A landscape with many valleys, sampled at points; each row gives a point and its height.
A ball rolls from a point to whichever of its 2 nearest points has the largest drop for the distance, and stops where none of them is lower. Distance is the straight distance between rows; heights are no part of it.
k_483 height 428: 46 43 4 23 -9 45 -21 55 10 -12 -31 25 30 -3 8 -21 -2 19 -2 7 -35 -45 13
 35 8 -15 22 -24 1 -13 38 -7 1 -5 -13 -13 10 -15 -46 -15 -2 14 13 -11 53
k_794 height 251: 3 62 15 14 12 35 -23 40 0 -27 -14 36 5 7 -21 35 13 -6 -4 27 62 -7 -16 12
 11 -45 17 15 32 -3 -7 10 47 9 -14 18 -11 54 -20 -3 -13 5 4 24 -18
k_545 height 472: 5 21 20 -63 -6 -34 -39 -11 47 -1 -4 34 -6 7 -33 -5 -27 -39 1 -20 -11 12
 -17 -27 -16 5 25 -10 12 59 -40 26 16 27 3 11 20 -31 -18 -2 -70 -1 12 13
 -4
k_908 height 205: -22 -20 0 -41 -24 -42 17 -20 13 -14 5 7 -32 7 -9 -46 13 -37 -25 -32 -7
 39 17 -11 14 22 -22 -12 12 43 -55 -13 0 -7 12 5 0 -4 20 34 13 -41 6 -6
 -18
k_743 height 446: 7 9 -35 -12 -10 -1 -9 5 -28 0 -48 -33 11 28 14 -61 24 6 -10 -11 -21 -17
 -12 5 18 -1 -8 -83 -3 -34 -7 -32 17 -1 -10 -24 8 -11 -17 -19 10 -8 6 -9
 -40
k_797 height 259: 46 -17 19 41 6 10 -31 9 30 34 41 -7 -13 -36 28 -16 36 -39 -20 12 -23 11
 -16 13 1 1 15 26 -37 24 36 57 18 -6 -42 -3 -3 12 -20 -10 -27 13 31 -2
 -14
k_380 height 606: 42 15 -23 27 5 17 18 29 2 -17 11 21 26 -28 40 16 -37 15 69 23 -1 -16 11
 24 -49 14 6 17 -35 19 19 10 19 -20 8 11 10 -23 10 -55 -30 30 7 26 52
k_773 height 186: -2 -63 -3 -1 -10 -23 25 4 -18 1 8 15 -15 5 -29 -23 -1 28 7 -24 -39 56 -9
 29 6 32 -16 12 -22 -12 -43 14 5 1 9 8 10 -6 3 5 39 -35 12 2 -9
k_186 height 633: 19 -19 21 -3 -46 -11 51 20 -17 -20 1 20 34 -11 -10 2 -38 20 33 13 -39
 -10 6 53 13 -16 37 -6 -15 12 52 -7 6 -42 23 2 28 -2 35 -37 55 -5 -35
 -11 31
k_48 height 806: 85 10 22 48 10 -18 -13 30 -1 -7 3 3 0 -13 6 10 -23 16 24 0 -19 -17 37 9
 -22 -3 37 13 -4 17 16 28 13 -50 -41 -28 20 -16 10 -7 -38 29 23 3 9
k_857 height 543: -9 5 -30 -11 3 -16 -25 -15 -25 9 12 -41 34 28 58 19 17 -57 -41 24 26 34
 -5 -6 29 42 -23 -7 24 9 18 -5 -28 13 -47 -6 -14 18 34 20 20 -10 11 35
 -56
k_950 height 835: -6 1 -3 -21 -20 34 -5 27 1 -21 -39 4 25 4 -19 -22 -10 14 5 13 -45 -4 0
 30 44 -21 5 -27 -24 9 -9 -14 13 28 46 -26 -12 11 -31 23 61 -25 9 -17 22
k_421 height 518: -7 33 -51 -20 0 -31 20 -16 -38 -12 1 -50 19 30 37 -8 8 -51 -22 -6 21 7
 -3 -4 43 53 -9 -41 21 -15 32 -34 -8 -21 -35 -5 19 27 42 -1 34 -4 -19 19
 -38
k_133 height 480: -13 -3 25 24 12 24 -19 -16 42 9 -7 32 -26 -1 5 13 -1 42 14 33 26 21 -25
 12 -55 24 -12 64 18 -28 7 13 -5 -25 -3 40 -6 -34 2 -24 -30 34 9 -9 27
k_695 height 189: 34 -17 33 37 23 16 -14 -18 45 31 34 -3 -10 -35 17 -5 36 -5 -19 -2 -29
 -15 1 -17 -6 -35 25 30 -45 20 31 63 -10 -18 -20 -17 12 -11 -31 21 -40
 15 -8 -3 13
k_131 height 484: -5 5 -50 -13 12 -37 15 -24 -19 23 -10 -48 -16 10 18 -55 5 13 -10 -31 -22
 -24 -4 -24 16 27 -27 -61 -6 -20 -7 -52 1 -13 4 -32 10 -19 11 -6 13 -8
 -6 6 -33
k_459 height 880: 17 14 -8 -41 -28 35 13 22 18 -40 -25 18 22 29 -18 -31 -35 13 15 -11 -32
 20 -6 62 11 -13 -9 -23 -8 6 -2 -36 37 32 44 14 -7 11 -7 -28 73 -34 -3
 -6 24
k_612 height 260: -51 -31 -17 -27 11 -18 -1 -26 -33 14 22 -8 -3 -14 -38 -18 5 -10 0 -24 -2
 0 -9 -52 -18 5 -28 28 13 -16 -63 -5 -42 55 27 -19 23 -37 -16 56 -52 -37
 9 -2 -42
k_404 height 427: -14 42 -44 -42 21 -24 -8 1 -39 -4 -11 -15 -2 -2 10 53 -21 -58 13 5 16 19
 -11 -6 -5 31 -1 -20 -4 26 -20 23 1 26 -24 9 27 18 -11 28 -40 -22 0 32
 -16
k_559 height 672: 3 22 -24 -30 -29 26 -1 1 0 6 -30 14 13 -29 23 -19 -12 33 34 -8 -35 -9
 -25 -1 19 22 -17 -20 -25 -9 18 -15 0 3 23 28 -3 -8 -9 -54 19 27 -9 18
 46
k_230 height 327: -25 2 35 -28 26 -12 12 -10 14 -33 36 2 -30 -24 -34 22 -33 -35 -16 -35 18
 -26 30 -63 -33 1 -3 28 28 32 -31 -9 -19 19 61 -5 8 -22 17 51 -50 -32 -8
 -14 1
k_274 height 375: -12 12 20 12 31 11 14 0 54 -8 -35 -2 -12 17 -26 45 -17 28 -7 29 38 -23
 19 -2 -38 -22 13 25 38 -6 -15 -19 0 2 40 1 -9 -3 -11 34 -16 23 -17 -38
 42
k_212 height 510: -15 -11 4 20 -12 21 12 -7 45 -21 -13 34 0 16 11 7 -6 52 39 41 13 10 -15
 28 -41 4 -9 42 10 -28 13 -6 4 -25 20 24 -10 -23 26 -39 22 41 -9 -7 56
k_232 height 235: -29 -19 10 -34 0 -46 21 -15 5 -37 46 8 -35 11 -26 -25 -2 -35 -17 -58 42
 10 44 -8 -13 28 -20 1 39 23 -43 -42 4 -5 1 -15 18 -9 29 39 2 -16 5 -31
 -14
k_453 height 219: 16 11 24 10 1 37 -16 24 6 36 -5 28 -5 -50 1 -31 22 -10 -36 -1 -27 -26
 -13 10 18 -18 -10 4 7 -40 -6 5 17 -5 -23 2 6 8 -58 5 -3 16 -2 -30 10
k_475 height 782: -35 4 -28 21 40 26 13 -2 -27 16 -22 -24 0 7 -10 20 8 5 5 27 20 -12 2 -14
 18 -16 0 -11 -21 -6 1 -7 -23 44 30 -25 -12 15 -24 39 22 -16 -7 -16 5
k_986 height 238: -12 36 -15 12 3 30 -11 -21 11 44 -3 -5 9 12 34 2 29 -13 -17 9 42 5 -9 4
 20 -17 -10 10 2 -31 19 -28 33 16 -18 24 -24 25 8 -53 17 16 -2 -2 -39
k_964 height 848: 62 44 -7 21 -21 -16 -15 14 -18 -17 14 -16 27 27 -29 -41 -2 39 21 -15 2
 -13 -1 28 9 6 28 -59 -10 -4 31 -18 14 -45 -45 1 -10 -1 51 -59 1 15 22
 18 -16
k_694 height 341: -36 -28 1 -17 11 -7 59 12 -14 -1 7 24 -30 -3 -45 15 -64 20 14 -28 8 29
 -1 18 -12 -2 -6 32 -6 5 -25 0 -14 45 45 25 17 6 -4 28 33 -41 -9 -14 2
k_211 height 607: -5 -31 16 41 11 -21 -45 -19 -29 24 -12 4 9 14 22 31 24 11 -1 40 16 15 3
 1 -14 -21 11 24 38 19 9 76 -36 3 -20 7 -46 13 5 15 -6 12 1 46 -5
k_882 height 289: -58 -33 3 -20 -6 -22 -7 -11 -11 -16 39 -9 -12 -43 -14 -36 7 -15 -29 -70
 17 9 -5 -53 10 3 -16 51 25 -15 -30 -4 -19 14 58 -12 1 -24 -6 63 -32 -30
 12 6 -59
k_629 height 681: 21 -7 6 57 14 7 7 7 -21 24 41 10 7 -52 33 0 -10 23 51 -10 -22 -7 16 3
 -13 -6 2 21 -71 14 43 25 -20 -17 -12 1 -5 -5 15 -10 4 3 4 31 24
k_454 height 683: -1 -17 39 -33 -7 -14 -6 -13 22 -11 -24 27 15 -19 -16 9 1 28 26 18 -20 4
 -17 -6 -28 -35 20 5 24 52 -46 42 -24 -21 20 15 -27 17 -26 17 -41 7 -12
 30 48
k_384 height 574: -13 -5 -3 23 -11 -36 -48 -5 -45 33 -3 -30 28 25 52 29 31 -16 -25 44 17
 27 0 -21 34 7 -11 -1 31 4 34 34 -34 19 -31 -16 -34 16 14 0 29 -4 6 34
 -15
k_769 height 534: 11 38 3 -6 -19 52 -22 10 32 37 -46 6 8 -28 -4 -9 -8 2 -6 6 -12 -26 -13
 19 62 3 -24 4 0 -49 20 -33 -11 32 23 15 30 -40 -54 10 -1 -11 -8 -37 21
k_270 height 653: 8 -13 -6 93 19 -2 5 11 -70 46 5 -10 12 -15 28 18 -3 26 52 22 8 -1 17 18
 -22 -1 -8 11 -37 0 19 39 -28 0 2 5 -5 7 8 1 1 -10 2 30 12
k_613 height 214: -32 13 11 -62 32 6 -20 -2 3 -34 22 13 9 8 -15 -3 26 -18 -18 -38 50 -21
 -8 -48 -18 -29 9 -14 30 23 -15 -21 3 7 -8 3 -46 59 -9 18 -12 10 14 17
 -33
k_191 height 565: 19 -21 10 5 -9 -26 41 -47 40 -13 -3 21 -17 -20 24 23 -13 5 22 0 -36 22 5
 -14 -9 8 21 40 -32 36 34 23 -15 -42 2 20 1 -42 21 -27 -9 34 -33 -11 46
k_448 height 271: -63 -17 1 -7 47 52 -4 -5 -31 36 10 -21 -3 1 2 10 2 -3 -7 12 34 -29 -20
 -57 -27 -50 -33 21 14 -44 -30 -30 -26 77 13 -34 -23 5 -22 21 -18 -29 2
 -25 -38
k_26 height 885: -7 3 -35 -22 -30 -31 49 0 -30 -40 1 -5 2 52 -11 -7 -16 -11 11 -9 -11 29
 -3 55 -15 15 -5 -52 2 -13 9 6 31 4 -13 27 24 19 43 -43 64 -39 -14 12
 -10
k_940 height 308: -67 -6 5 -47 -13 -28 14 -18 -11 -41 52 -15 -24 -37 -24 -9 -1 -49 -6 -71
 10 -35 24 -57 -20 0 -14 36 23 35 -19 -10 -41 20 53 -4 17 -41 6 41 -58
 -30 12 -4 -27
k_902 height 215: -16 -23 -33 39 36 -17 -10 -5 -18 28 12 -64 -7 51 44 -2 0 8 -22 -13 15 19
 24 -29 -14 25 -17 -15 -13 -6 19 -24 -6 -2 -31 -42 -8 -8 41 -12 18 -7 32
 -6 -49
k_532 height 173: -11 -1 29 10 26 3 -19 -25 -4 32 2 -19 -16 -40 -7 23 6 -10 0 14 11 -32 4
 -42 41 -22 -7 2 18 -5 -18 22 -23 1 4 -7 9 9 -24 58 -48 -9 -12 2 11
k_267 height 326: 37 21 17 66 -12 44 -28 44 -7 23 -17 14 -1 -26 9 -14 18 2 -16 -2 -14 -38
 10 37 -1 -5 -5 5 -19 -54 30 8 15 -4 -26 -17 34 -27 -38 0 7 8 2 -29 10
k_674 height 244: -15 11 -54 42 15 -18 27 2 -31 24 -14 -38 -8 43 18 15 -17 -2 -1 -9 18 39
 15 14 -16 28 -17 6 -13 -30 3 -21 20 29 -18 -8 37 -12 34 -38 22 4 10 -7
 -38
k_771 height 639: 5 15 24 -40 -15 11 -8 -11 23 19 -30 37 3 -43 -3 -8 -14 19 17 13 -44 -19
 -21 -6 31 -26 3 2 17 23 -11 20 -11 -19 34 12 -6 -6 -32 14 -14 5 -16 8
 73
k_947 height 436: -9 39 23 -53 9 -19 -27 -8 33 -39 -2 22 -13 2 -34 42 -52 -22 5 -13 38 -13
 1 -31 -45 -15 25 21 34 34 -30 11 21 7 23 43 14 -16 -18 6 -75 14 -1 42
 -11
k_672 height 100: -2 -36 -3 -22 -9 -24 66 -12 -17 12 43 6 -22 -6 -11 -13 -8 -6 -13 -13 -20
 71 -17 1 38 38 -12 29 -21 9 -15 11 -14 0 14 12 11 16 29 34 45 -50 -16
 -16 -27
k_544 height 503: -35 -14 -6 -26 0 -20 -17 -39 14 12 -10 14 -18 9 -8 26 -9 2 5 7 8 17 -11
 -38 -38 9 0 0 2 16 -24 1 12 21 -2 16 -4 -14 6 -14 -27 41 -10 14 6
k_656 height 608: -10 -21 13 15 -23 -9 44 1 -18 -6 -34 1 7 24 -8 13 -25 45 13 3 -25 -15 23
 19 -9 3 30 -27 -26 14 41 -13 -12 -21 27 -6 12 -7 31 -29 40 23 -31 -27
 23
k_604 height 122: -3 10 -35 -39 32 1 16 -25 24 1 36 -35 -17 -14 9 18 13 -47 -15 -6 2 0 11
 -55 39 23 -4 -8 3 41 -1 -28 -2 -4 -4 -40 -10 6 16 37 -19 3 3 -13 -3
k_478 height 649: 29 -6 -15 60 -12 36 -9 19 -19 22 41 13 19 -30 45 -26 21 11 15 -6 -4 -5 3
 -2 -18 -10 -12 19 -52 -25 42 8 6 -6 -26 17 -2 2 9 -52 11 16 4 28 7
k_77 height 323: -19 3 -19 9 22 53 -10 -12 36 48 0 -4 -6 4 21 4 19 29 -27 20 3 -28 -8 -15
 -3 -17 -21 16 -19 -32 27 -34 5 8 -1 -3 -14 6 -20 -40 12 23 3 -33 10
k_726 height 160: -16 30 -15 -15 1 -20 -37 -30 7 13 6 -12 12 44 40 1 2 -12 -38 6 82 18 7
 14 1 -36 -13 7 40 -27 3 -30 35 32 -35 31 -35 50 17 -53 3 7 17 39 -71
k_625 height 462: 15 49 -15 6 -22 62 -34 8 44 17 -32 -2 6 -9 33 7 1 4 -25 6 -13 -39 -3 10
 24 10 -16 -1 -36 -39 63 -55 -7 13 -4 -5 25 -38 -50 -14 -8 14 3 -69 16
k_641 height 397: 22 45 -15 5 6 33 -20 6 51 37 -8 -14 12 -5 29 7 -12 23 -16 1 -13 -57 2
 -31 -4 2 1 10 -25 -35 57 -37 9 -18 -16 -20 33 -29 -15 -36 -26 42 7 -37
 13
k_252 height 350: -26 13 21 -17 37 21 -1 -1 45 -22 16 -3 -10 1 -19 37 -11 -3 -10 -5 48 -43
 13 -54 -38 -23 4 21 53 8 -19 -43 3 10 33 -20 -8 -4 5 35 -56 17 9 -13 2
k_136 height 386: -31 20 -21 -27 26 -31 -5 -13 -18 1 3 1 -19 7 -16 63 -32 -45 26 -3 27 20
 -23 -5 -28 17 -4 -3 -19 55 -12 43 -39 45 3 37 -9 9 -17 28 -41 -42 -18
 30 -9
k_118 height 802: 6 -19 10 15 9 21 28 13 -8 14 -11 -13 4 -4 -16 1 1 25 6 13 -23 -12 14 13
 33 -20 7 -1 -29 0 3 -5 -23 15 38 -37 0 14 -17 50 47 -25 -9 -28 37
k_897 height 83: -7 -2 7 -29 5 -4 -29 -31 29 -13 7 -1 1 40 27 -23 29 -15 -41 3 47 1 -8
 -15 -18 -26 10 -2 50 -12 -22 -19 44 -21 -39 0 -36 53 5 -31 -15 32 -3 15
 -59
k_171 height 163: -2 5 12 -38 10 -2 -5 -9 29 -33 21 4 -12 -15 -7 3 43 -36 -16 -10 12 -8 13
 -48 23 -13 5 -4 40 58 -14 -9 -18 -7 2 -20 -25 26 15 43 -31 15 0 -3 -4
k_605 height 719: 2 -21 24 -9 31 13 -1 22 -5 0 -16 16 13 -13 -10 -4 36 33 -2 31 -40 -16 0
 -2 -33 -53 18 -15 15 20 -37 42 -16 -15 3 -17 -46 44 -16 25 -34 13 -3 -1
 33
k_739 height 775: 17 -16 25 -5 5 -27 19 -15 49 -22 -6 -6 -28 23 0 10 23 17 -24 5 -11 4 25
 -19 11 3 28 21 11 7 -12 -14 10 -52 -15 -26 -6 0 26 5 -2 50 -10 -24 17
k_761 height 43: 4 7 41 19 -23 67 -26 18 17 13 -9 25 11 -20 -10 -35 38 -8 -58 12 -4 -29
 -25 24 36 -37 -15 -14 14 -57 2 -28 7 4 -3 -5 -6 10 -62 9 39 12 -28 -70
 -11
k_260 height 284: -55 -11 -21 -53 7 -48 7 11 -15 -59 32 -12 21 18 -27 -34 -17 -52 3 -77 55
 -51 43 -9 -33 15 -15 -5 -5 5 -41 -25 -18 8 8 37 -13 2 -7 -5 -18 -4 37
 22 -60
k_358 height 629: 3 -43 5 87 5 -40 -28 1 -35 18 6 -8 16 11 34 35 7 11 21 39 5 26 8 14 -19
 24 11 26 -7 15 26 59 -25 -12 -26 -12 -25 3 29 -3 -1 -2 6 36 -2
k_756 height 159: -11 27 21 -9 3 29 -29 13 4 -12 -4 23 4 18 6 7 22 -18 -42 11 63 -5 -22 8
 -17 -51 23 14 56 -40 -15 -23 64 3 -40 23 -27 64 -20 -34 -1 33 -2 -18
 -60
k_389 height 592: -8 34 8 -45 -24 13 0 4 -1 18 -27 24 -17 -27 -11 -12 -31 -4 -9 -21 -10
 -24 -15 -11 53 -2 -4 -3 28 -12 5 -23 -19 13 55 32 12 -19 -27 33 -2 -13
 -40 -10 31
k_34 height 536: 14 -5 -1 -32 -8 -24 9 -37 26 -33 -8 22 -4 8 7 24 -15 -4 34 5 -12 30 -19
 -5 -14 29 24 9 -11 48 10 12 22 -23 -2 20 -15 -10 21 -55 -20 33 -7 20 24
k_206 height 220: -43 0 4 -12 28 9 2 -28 -13 34 18 -25 -14 -22 -16 33 -8 -18 -9 20 19 -41
 -8 -50 1 -10 -23 15 15 -22 -32 -22 -21 37 22 -27 16 -17 -1 43 -48 -23
 -8 -8 -23
k_147 height 398: 35 45 12 -36 33 -5 -15 5 43 -50 2 15 -3 9 -18 41 -23 -27 17 18 39 25 -8
 2 -14 -8 36 29 27 55 -6 36 18 -11 -8 10 -8 18 -19 15 -50 8 13 37 6
k_781 height 586: 7 -48 27 -8 -9 -29 60 -11 -4 7 9 13 -12 -6 9 29 -30 37 6 -25 -42 10 24
 -9 -5 7 15 -2 -46 38 29 -3 -20 -41 16 -6 -4 -25 36 -25 18 17 -20 -32 33
k_21 height 671: 22 -1 22 -11 -34 -11 21 22 -15 -9 -17 22 29 -24 -6 7 -1 8 44 13 -47 0 1
 34 40 -9 16 -11 -3 16 19 24 13 -14 13 13 -1 22 19 -4 43 -16 -9 11 47
k_350 height 600: 27 -10 -14 26 -42 15 -9 5 -5 6 10 8 5 -22 18 -31 39 10 0 4 -13 0 -17 24
 25 10 -22 8 -7 -56 26 3 18 -13 -23 35 7 -18 18 -63 23 15 -12 31 19
k_130 height 394: -22 -47 25 -23 1 -17 42 4 -17 -2 -6 40 -12 -1 -21 39 -49 4 46 9 -8 20 9
 50 -39 -8 -1 11 14 46 -23 26 7 9 35 26 19 7 1 -1 15 -32 -16 -3 29
k_942 height 790: 60 16 20 -4 1 -24 18 23 14 -15 -17 3 5 3 4 -7 -24 19 8 -3 -40 -12 29 8
 14 -12 54 8 -8 28 19 -3 8 -60 -23 -24 3 0 17 -2 3 44 14 2 32
k_219 height 210: -12 -7 27 22 -2 45 -9 24 -15 5 -8 20 -3 10 -36 -40 30 -11 -31 -8 18 -6
 -26 14 28 -37 -18 -6 15 -58 -33 -7 4 31 4 -4 -20 13 -43 18 43 -17 10
 -38 -41
k_788 height 502: -29 -20 -37 -15 -3 -41 28 -21 -40 -4 3 -38 -4 28 8 -12 24 -20 -17 -6 10
 -3 13 -18 19 32 -6 -39 13 -11 -7 -27 -11 -10 0 -31 17 2 38 13 32 -4 -23
 -3 -19
k_181 height 903: 14 16 -43 -29 -42 4 41 12 -3 -73 -23 -32 19 36 -26 -18 -27 -1 9 -13 -10
 39 -6 65 -2 4 7 -61 -3 -18 18 -30 35 38 8 31 30 2 -4 -51 59 -46 -16 8 4
k_357 height 825: 71 24 10 34 -3 8 -25 34 -36 3 28 -14 18 2 -20 -19 -3 31 7 -21 -8 -24 16
 14 3 2 34 -22 0 3 27 1 -7 -51 -67 -24 3 28 33 1 -2 17 25 2 -21
k_516 height 533: 55 32 -11 2 -7 35 7 54 6 -18 -2 24 31 -8 10 -16 -42 20 52 -6 -33 -22 4
 51 -4 12 16 -20 -16 8 43 -23 19 -9 21 -5 1 -17 -10 -57 1 17 22 8 71
k_308 height 334: 36 43 18 -20 7 -1 -1 31 -4 -57 -5 26 12 14 -31 36 1 -11 8 22 20 9 -11 38
 11 -15 45 2 45 20 -10 7 37 -14 -20 6 -3 56 -14 8 4 1 9 30 26
k_335 height 870: 24 10 -39 33 -34 -26 7 14 -25 -29 -1 -26 7 35 -10 -30 -6 7 5 -8 -12 15
 -2 37 1 19 -2 -56 -2 -24 22 -11 32 -25 -15 3 8 1 63 -49 42 -10 -3 23
 -21
k_482 height 756: -17 -12 -1 30 44 40 -20 18 -25 22 -25 -4 9 4 -1 24 19 21 -8 41 3 -25 -1
 -10 -17 -48 9 -19 3 -5 -11 35 -9 27 -5 -4 -45 36 -28 6 14 -1 -9 1 26
k_944 height 309: -10 -10 19 2 -29 18 2 1 7 -16 -12 20 -9 17 -44 -50 18 32 -25 -10 2 25
 -19 20 38 -4 -31 0 7 -57 -47 -25 2 15 29 8 1 -19 -9 20 56 -27 -5 -24
 -11
k_962 height 257: -54 -16 -17 -30 5 -27 3 -21 -15 -21 27 -1 -7 18 -21 -31 0 -13 -4 -55 57
 -16 32 -22 -21 11 -25 -18 19 -20 -39 -34 -13 21 14 17 -2 3 18 23 3 -11
 11 10 -43
k_88 height 445: -8 -18 18 45 42 9 -4 -21 38 41 -1 3 -18 -16 0 39 -5 34 -16 29 -9 2 15
 -15 -35 17 -8 37 -13 -18 12 12 -8 -17 6 1 12 -48 -9 9 -44 28 -15 -14 39
k_492 height 409: -26 13 5 41 21 4 21 -2 20 18 -22 -3 -13 -8 -18 45 -24 20 3 37 8 -15 11
 -7 -25 -10 -10 5 -3 -12 7 11 -20 -7 34 13 29 -17 -14 20 -9 -4 -27 -22
 52
k_65 height 662: 28 -22 4 55 -5 33 5 36 -5 18 12 33 16 -41 26 -5 -32 19 54 30 7 -8 -11 41
 -40 23 -37 10 -21 -22 -3 23 13 -3 29 18 8 -29 -27 -28 -8 -5 11 34 54
k_715 height 274: -25 -48 12 -9 6 -18 11 -4 -30 8 14 19 -15 -7 -31 8 -24 9 33 -15 -15 49
 -21 11 -3 -1 -7 35 -15 20 -46 45 -34 28 17 20 -5 13 -12 54 10 -50 10 23
 -16
k_342 height 162: -12 -21 -20 -28 -2 -32 16 -17 -7 -18 51 -25 -18 -17 -10 -39 31 -39 -25
 -36 -2 51 -11 -22 40 36 -38 18 4 3 -30 -11 -34 1 13 -7 8 12 20 62 21
 -45 9 -19 -51
k_551 height 471: -30 8 -22 -23 7 -5 -32 -3 -21 1 -16 4 -2 8 -13 11 -3 -11 10 -4 38 6 -5 0
 -12 13 -19 -8 18 -14 -32 -4 19 34 -25 19 13 15 -25 -11 -23 9 5 33 -30
k_179 height 171: 6 -4 -30 -4 29 2 5 -6 5 28 15 -37 -26 5 23 6 -12 -11 -3 -7 -10 16 4 -40
 17 24 -18 -26 -40 26 11 -4 -2 1 -17 -31 -2 -1 9 4 -1 4 27 -6 -19
k_536 height 339: 14 32 -24 64 7 28 -9 23 -51 39 -24 -37 20 -1 12 -2 11 4 8 -1 8 -23 13 13
 25 0 2 -11 -38 -47 27 -9 -2 27 -15 -29 28 -11 -17 -3 11 6 7 -17 -29
k_210 height 109: 4 -9 17 23 33 14 -16 -21 14 63 23 -21 -1 -29 19 24 24 -8 -30 22 -21 -45
 -7 -62 7 -28 -3 17 -18 1 17 22 -18 0 -16 -31 1 -9 -25 24 -61 -2 -3 -4 7
k_182 height 762: 35 -32 16 -17 -14 -43 27 -4 21 -49 -5 -26 7 46 17 6 20 9 -6 29 -37 27 24
 -14 -10 -9 51 5 6 49 -14 28 -14 -59 -26 -41 -38 25 49 9 -6 37 3 -6 -5
k_537 height 385: -28 -11 -11 -26 -27 2 -8 -21 -3 -3 -34 -9 -5 43 -9 -78 29 7 -16 -6 -5 2
 -11 24 -3 7 -28 -53 20 -51 -54 -25 11 27 12 -8 -11 -24 -33 13 37 -10 8
 -22 -37
k_631 height 325: 19 -42 6 38 7 13 -27 -6 15 40 46 -1 -27 -23 6 -18 26 -11 -28 -14 -24 28
 -6 3 20 32 -10 30 -45 -20 10 26 26 -6 -43 -2 9 -9 -10 -3 5 -8 20 1 -23
k_703 height 288: 28 28 -31 62 -24 15 5 25 -18 10 -36 -31 7 12 10 -7 -4 9 7 -8 12 7 13 37
 5 14 -23 -23 -23 -42 13 -29 37 19 -16 3 36 -38 -5 -39 12 2 11 -23 -29
k_30 height 635: -15 13 -26 -19 -24 20 26 -11 -38 -11 -39 -8 19 2 -6 10 -24 23 18 3 5 -2
 -10 14 16 18 26 -49 -27 21 51 -18 -14 2 30 14 4 0 4 -39 34 9 -30 8 18
k_722 height 714: 21 7 21 -18 -28 -33 -5 3 -3 -21 10 2 8 1 5 15 13 -23 4 15 -32 29 -12 11
 25 22 19 -19 8 35 -6 37 13 -33 -30 -1 -3 35 36 16 15 -18 11 16 5
k_500 height 340: -28 -45 18 13 5 -44 -21 -20 -12 13 9 6 -12 -3 -16 43 -17 -23 30 12 8 32
 -35 4 -40 20 2 8 -8 42 -11 68 -31 28 -3 33 -5 -6 0 31 -31 -40 -17 36 -3
k_915 height 387: 24 -40 18 27 -27 -26 -11 -3 -2 28 4 4 -4 -20 2 -42 44 7 -22 -15 -51 1 3
 -4 24 14 -2 -2 -22 -2 0 10 -9 -45 -26 -23 5 -27 3 -2 0 -1 10 -3 8
k_164 height 550: 12 2 -10 12 -61 26 1 -2 31 -46 -19 23 8 8 10 -2 22 21 3 21 -3 3 -14 44
 -12 17 -17 -3 11 -53 27 -17 20 -18 2 37 9 -30 25 -66 47 29 -5 -8 36
k_90 height 743: 36 -8 32 -38 -34 -30 -11 3 44 -32 8 1 -3 16 3 -23 43 -24 -22 21 -36 39 4
 1 10 -10 35 10 8 62 -20 37 0 -44 -31 -33 -23 17 23 17 -16 18 25 -10 -6

Two balls start at each pair of points below. Name the first point that both come to, or write -.
k_478 and k_270 => -
k_358 and k_65 => k_761
k_454 and k_545 => k_897

Call two points neighbours if one is among the 2 nearest of the other. Go from one point of each pair to the other, from neighbour to neighbour, staying as low as possible. Name the highest point that can't be avoided.
k_672 and k_604 => k_544
k_604 and k_761 => k_536
k_604 and k_897 => k_613
